A landscape with many valleys, sampled at points; each row gives a point and its height.
From any point a ball takes the steepest step (drop divided by distance) to one of its 2 nearest points. It stops when none of these is lower. Distance is the straight distance between rows; heights are no part of it.
J_181: [   3   35  -29 -100    4   35   20   37   37  -57   17   -7  -16   44
  -24   79   78  -16  -22    2   64   10]  h=573
J_566: [ -3 -57  30  24 -16 -24 -11 -51 -24  58 -52  59  49   1  37  15  27   4
  34 -22   1 -12]  h=459
J_821: [-26  -6 -39  38 -14  19  42  41 -10 -41   7 -23 -82  50  20 -87 -63 -79
 -38  -4  -4 -10]  h=683
J_343: [ 10  40  49 -35  -1  -7 -68   7 -50 -18  15  43  70 -14 -14   0 117  40
  62   4  -4  38]  h=209
J_699: [-37  26  11 -39 -14  40 -14  33 -24  24  28 -11  15 -26 -16  41 -11  24
 -12  21  29  13]  h=422
J_967: [-24 -27 -31  49  42 -44  80 -74   1  16 -73 -22 -64  41  23 -21 -31 -20
 -14 -12 -25 -35]  h=503
J_786: [ 30 -70  -4   0  51   7  58  69  48 -45  61 -26 -46  12  -3 -12 -27 -50
 -16   2   3 -16]  h=99
J_932: [-54  29  31  12 -39  51 -38   2   3  -5 -58  54  49 -35 -20  33 -50  -1
 -43  -3 -22  -3]  h=575
J_518: [-31  20 -54  53 -12  10  49  62  21 -44  18 -21 -39  -1  -2 -56 -77 -67
 -39  28  -8 -12]  h=656
J_295: [ 20  31  36 -63 -40  54 -80 -55 -37 -19  34 -44  26   9  27  40  83  18
 -27 -16  46 -10]  h=547
J_942: [  0  29  21 -10 -24   4 -89 -65 -33   2 -56  45  38 -39 -35  13  27  48
  25   1 -53 -29]  h=261
J_150: [-64   2  21 -54 -23 -33 -20  -3 -36  18  16  -6   8  -9 -17  -2 -53 -48
  -6 -32  90   1]  h=520
J_122: [-12 -79  17   7   2 -50  67 -12  -9 -29 -41   2 -49  15 -21   1 -20 -95
  18  -9  37  17]  h=498
J_466: [ 68  26   7  18 -36 -11 -77 -92   7   3 -56  -6  18 -33 -17   5  20  54
  23  16 -44 -21]  h=303
J_81: [-45  10  -2  48   1 -27  66  19   2 -16 -45   3 -18 -14   1  29 -35 -11
  10 -17 -43  46]  h=283
J_201: [ 34 -12   3 -69   8  29  59  44  80 -59  -4 -27 -20  10  -3  64  43 -50
 -18  26  69  -3]  h=626
J_850: [ 43  -6  -9  54  61 -17  81 -13 -12 -16 -17 -12 -40  23  49  21  15  19
   1 -17 -15 -11]  h=576
J_170: [ 23  13  22  15 -51  20 -62   3   7  -9 -11   8  55 -45  39 -23 101  18
 -14   8  -9  58]  h=829
J_270: [ 11  -5  45 -77  -5 -22  -6  25  35 -40  45  50  28  16 -31  55  24 -37
   6 -24  53  48]  h=368
J_956: [ 10  60  36 -90  -6  33 -47  18  13 -69  38   7  22  -8 -26  72 -22  -1
 -23 -38  55 -22]  h=315
J_832: [-17  21 -19  23 -19  -1  -5  47  31 -59  19 -18  17 -26  -3 -11 -82 -31
 -45  -7  19  -3]  h=621
J_172: [ -6  21 -26  -5 -55  15 -69  -5  -7 -50 -13  20  12 -61 -53   6  15  -3
 -24  22 -11  13]  h=216
J_553: [  8   6 -15  33 -11   0 -22 -16  17  -5 -21  16  16 -37 -23 -12   6  19
 -30  21 -29  36]  h=147
J_968: [ -23   14   13   -6    8  -30   14   31   34  -75   -4  -44   23  -19
  -46    7 -102  -64  -35  -13   43    4]  h=592
J_51: [ 66  45 -53  60 -33  35  -4 -30  26  33  17 -27   4  -2  41 -35  -7  30
 -16  58 -38 -55]  h=649
J_826: [ 35  -3   4  13   6   2 -27 -19   3  56  23 -27  13 -30   7 -81  89  12
 -29  64  25  49]  h=781
J_159: [ 14  17 -45   7  -1 -21  30  24 -52 -33  49  19 -33  48 -31   0 -22 -11
  24   9  10  -3]  h=646
J_473: [-69   6   0  29   1  19   6  29 -10 -17 -91  62  33   4 -24   4 -54  10
 -18 -12 -32 -19]  h=551
J_676: [ 18 -26 -48  -9  -8 -38  -5  -6 -44   7  75 -20 -36 -16 -29 -14  22   0
  39  22  -6  -1]  h=599
J_616: [ 13  -9  15  -9   4  -5   4  34 -35 -12 -16  53  48  15  36  30  -6  15
  36 -41  48 -42]  h=521
J_100: [-45 -15 -31  34  23   7  50   4  37  45 -13 -47  -9  -3 -30   0 -96  -9
 -11  48 -41 -41]  h=567
J_146: [-38  53 -42 -75  12  -2  43  70   3 -48  15 -13 -30  36 -29  39  60 -21
  -1  -4  61  42]  h=502
J_573: [ 36 -61  54  10  -2 -27  -8 -41  23  57 -32  42  38 -28  -9  21   0   1
  36  13   7  19]  h=426
J_389: [ 14  50 -65  36 -35  24   0 -44  45  52 -23 -19  22  -5  26  -5 -64  48
  -2  42 -38 -73]  h=625
J_909: [ 25  69  21 -35 -25  47 -61  53   3 -63  32  23  46 -21  11  41 -24  36
  -9 -42  14 -19]  h=265
J_830: [-34 -38 -21  44 -32 -17  59 -16 -48  19 -46  42 -35  60  31  -8 -16 -46
  37 -18 -43  -5]  h=400
J_595: [-51  59 -41 -72  17  -8 -10  55 -45 -53  28  -9 -21   1 -55  27  37  21
   4  -7  30  32]  h=412
J_20: [-17  44 -61  38  34   9  48 -22  52  55 -40 -13  11  15  -1 -27 -73  39
 -11  55 -31 -60]  h=597
J_785: [  3  71  69 -90  16  -5 -14  16 -10 -40  27  59  28  -9 -37  76  11  -6
  25 -28  62  10]  h=370
J_254: [ -42  -30   -9   59  -29    1   73   -7   18   16  -49   48  -11   34
   18   40  -33  -24    7   -2 -100   25]  h=344
J_251: [ 36 -13 -24 -36 -26 -24 -21  40  10  -1  81 -15  -8 -54  -5  34  15  15
  63  -4  11  10]  h=552
J_803: [  7 -33   8  18  25  -6  31  20 -41  16  -1  70  28  72  18 -14 -51 -16
  31 -23  33 -45]  h=553
J_492: [ -41  -13   35  -18    5  -34   28    5   -2  -25  -16  -41    0   12
   -9   18 -100  -75   -4  -36   89  -16]  h=559
J_316: [ 36 -33  46 -19 -16 -40 -45 -17  28  13 -40  25  24 -82 -34  22   3   1
  47   9  24   2]  h=394
J_524: [  6 -30  22 -50   1  -5  20  61  19 -60  60  33  -2  46 -38  35 -22 -53
   3 -24  28  39]  h=297
J_16: [ 52  -2  44 -32 -10  50 -30  -2  11  46  45 -66   3 -18  34  51  11  52
  14  -3  20   4]  h=471
J_300: [ 29  27  -1  47   1 -56  -1 -81  31  63  -7 -10  34  -6  45 -18 -49  20
   6  -7  12 -29]  h=633
J_25: [ 79  47  77 -17 -48  27 -84 -45  10  15 -55 -18  -2 -35 -38   3  28  62
  26  25 -14  -1]  h=337
J_801: [ -47  -17  -30   33   38  -20   70  -31   10   25  -25  -43  -53   44
  -24  -33 -105  -38  -10   15  -20  -62]  h=542
J_834: [ 13 -43 -18  64  66 -19  89 -56  36  29 -58 -25 -60   6  64  -3  -3  -5
 -12  -2 -46 -53]  h=539
J_640: [ 16  25 -30  24  20  13 -29 -42 -30  18   7  -8  24  30  15   8 -27  74
 -10 -20 -34 -44]  h=138
J_732: [ 26   5  11  28  -8  -7 -44   2  24  52 -26 -25  25 -62  22 -68  92  50
   1  32  -8  51]  h=808
J_50: [ 30  -1  62  18 -68  32 -51 -36  -4  56 -17  18  50 -17  38  -1  66   6
  -6  33  -5  38]  h=845
J_427: [ 76 -14  50 -50  19  -5 -73  -2  15  -7  27  -8  36   0 -18 -28  76  61
  28 -15  27  40]  h=248
J_669: [  6 -20  -3   9  -8 -43  -6 -52 -23 -44 -43   1  -8 -29 -10  42 -35 -11
   9 -37  21 -24]  h=581
J_525: [-62 -77 -47  24  22   7  29 -32 -12  54 -65 -15 -42 -16 -10  -9  16  19
  -9  12 -68 -13]  h=643
J_354: [ 74 -65  14  79   5 -16  37 -27  87  46  20   8 -19 -28  39 -27   5 -21
  10  42 -71 -18]  h=187
J_940: [ 57 -19  17  -7  34   4 -12  -5  25  14  13 -61 -11 -32  23  17  12  48
   9  -6  19   8]  h=500
J_996: [ 43 -18 -30  -5 -12  60  12  35   1   2  84  -5 -23  12   1 -20  75  -3
 -34  70 -15  26]  h=704
J_434: [-82 -66 -60  37  14 -14  16 -12 -19  27 -41 -14 -71   7   1 -86   4 -17
 -23  -7 -74   1]  h=687
J_213: [ -5  12  16  34  12 -29  22 -68  10  20 -63 -14  19 -13  19  41 -59   1
 -13 -14  23 -25]  h=606
J_91: [-93   2  30   0   7  -2   0  31 -36   4 -48  33  14  15 -32 -13 -63 -11
 -25 -42   6  37]  h=517
J_196: [-24  17 -27  29  46  10  20 -28 -52  68  -1   2  21  57  23 -21   1  63
   1   0 -42 -15]  h=38
J_263: [ 17 -10  27 -41 -19  62 -73 -21 -47  35  43 -41  42  16  40   5  52  45
  -4  -7  31 -29]  h=510
J_494: [-15  37 -13  60   0 -13  24  -3  30  19 -29  13  30 -31  11  10 -14  29
 -12  11 -63  49]  h=213
J_624: [-64 -24 -37  46  39  12  38  -5 -59  40  14 -28 -84  70  39 -92  15 -11
 -35 -26 -77   1]  h=739
J_165: [ -1  73 -21 -78  10 -14 -64  39 -13 -48  41  -9  23 -34 -38  17  76  50
  30   0  23  23]  h=317
J_780: [ 50 -33  -9  64  -8 -14  21  11  43  48  55  18   8 -21  58 -32   4 -11
  21  14 -28   1]  h=100
J_607: [ 55  16 -45  30 -39  71  -3  26  -9  27  60  -9  -3  15  32 -24  40  29
  -8  68 -38 -23]  h=675
J_274: [  3  -2   1 -44  60   3  89  76  31 -60  69 -30 -89  93  -3 -12  13 -70
 -14 -17  36  39]  h=312
J_614: [  8 -40 -11 -38  13  22  57  89  40 -70  68  -2 -44  72   2  -1 -22 -72
 -16 -20  19  12]  h=203
J_752: [-97   8   3 -23 -23  -5 -30  28 -35  39 -13  -4  18 -41 -28  -9 -35 -11
 -18  -3  33  28]  h=472
J_6: [ 72 -11   8 -29   1  27 -27   4  47   8  66 -39 -20 -16  -3 -50  83  10
 -35  59  27  45]  h=743
J_947: [ 56  29  68 -62   7 -12 -67  24   5 -14  18  48  69   0 -10 -13 101  39
  45  -8  42  49]  h=181
J_269: [  4  29 -33 -48 -31  16 -77  40  12 -47  17  -7  19 -47 -30 -11  55  18
 -20  21  24  21]  h=281
J_353: [-46  54  33 -13  -4 -10 -81 -22 -87 -17  27  23  71 -29 -12   4  84  38
  45 -26 -36  15]  h=124
J_727: [ 58   3 -15  43  53 -11  34 -42   6   9   6 -51 -34  -1  43 -15  27  32
 -28   3   2 -10]  h=541
J_975: [  3 -51  -2   5 -22 -45  30 -23  -5 -52 -10  -5 -39 -17  11  39   7 -52
  -5 -38  22  25]  h=546
J_151: [-75 -35 -33   5  10  21  24  18 -17  74  -3 -23  -9  -5  -7   2 -70  14
   9  10 -12 -44]  h=591
J_554: [-40  49  33  -1   4  -7 -75 -44 -69  17 -29  39  70 -34 -16  16  48  60
  58 -22 -70 -18]  h=205
J_62: [-31  10 -46  71  14 -31  17 -19 -21 -25 -26  24 -27  71   7 -84 -35  -8
 -41 -38 -70  31]  h=755
J_869: [-59 -64 -25   6  24  44  26  -2  -1  96 -35 -19 -15  -7  13  16 -16  43
   3  16 -52 -37]  h=614
J_221: [-33  15  19 -96  -4  45 -13  38   2  -1  58 -20   7  21 -26  55 -15   1
 -27  -3  64  16]  h=376
J_950: [-12 -25  31  -8 -19  -8 -37  -7 -63  32  -9  77  65  10  32   5  28  -2
  53 -30  27 -42]  h=491
J_899: [ 67   2  94 -54 -37   5 -87 -40  31   0 -35   5   5 -71 -48  31  22  26
  31   3  12  11]  h=362
J_335: [ 40 -65   3  29  35 -33  34  24  38  -8  55  -4 -15 -12   0 -20 -25 -33
   8   6  -1   6]  h=74
J_873: [-28 -54 -11  36   2 -46  68 -31 -26  -6 -93   9 -67  37 -17 -22 -37 -78
  31 -10  -7  -1]  h=451
J_307: [ 23 -10  -4 -28  57 -22  74  39  19 -21  58  -9 -58  46  26 -30  50 -51
 -18   6  75   5]  h=440
J_103: [ -41   11  -37   74    7   -9   46   -1    2  -17  -17   -2  -75   73
   15 -114  -75  -64  -42  -11  -57   -3]  h=714
J_998: [  9  63   1  17 -13  -1 -40  -8 -15 -29   8  12  38 -17  23  37 -56  44
   1 -51  -9 -35]  h=210

Where does a ball stop that starts at each point below?
J_785 -> J_196
J_616 -> J_353
J_213 -> J_553
J_803 -> J_353
J_699 -> J_196
J_181 -> J_553
J_201 -> J_553
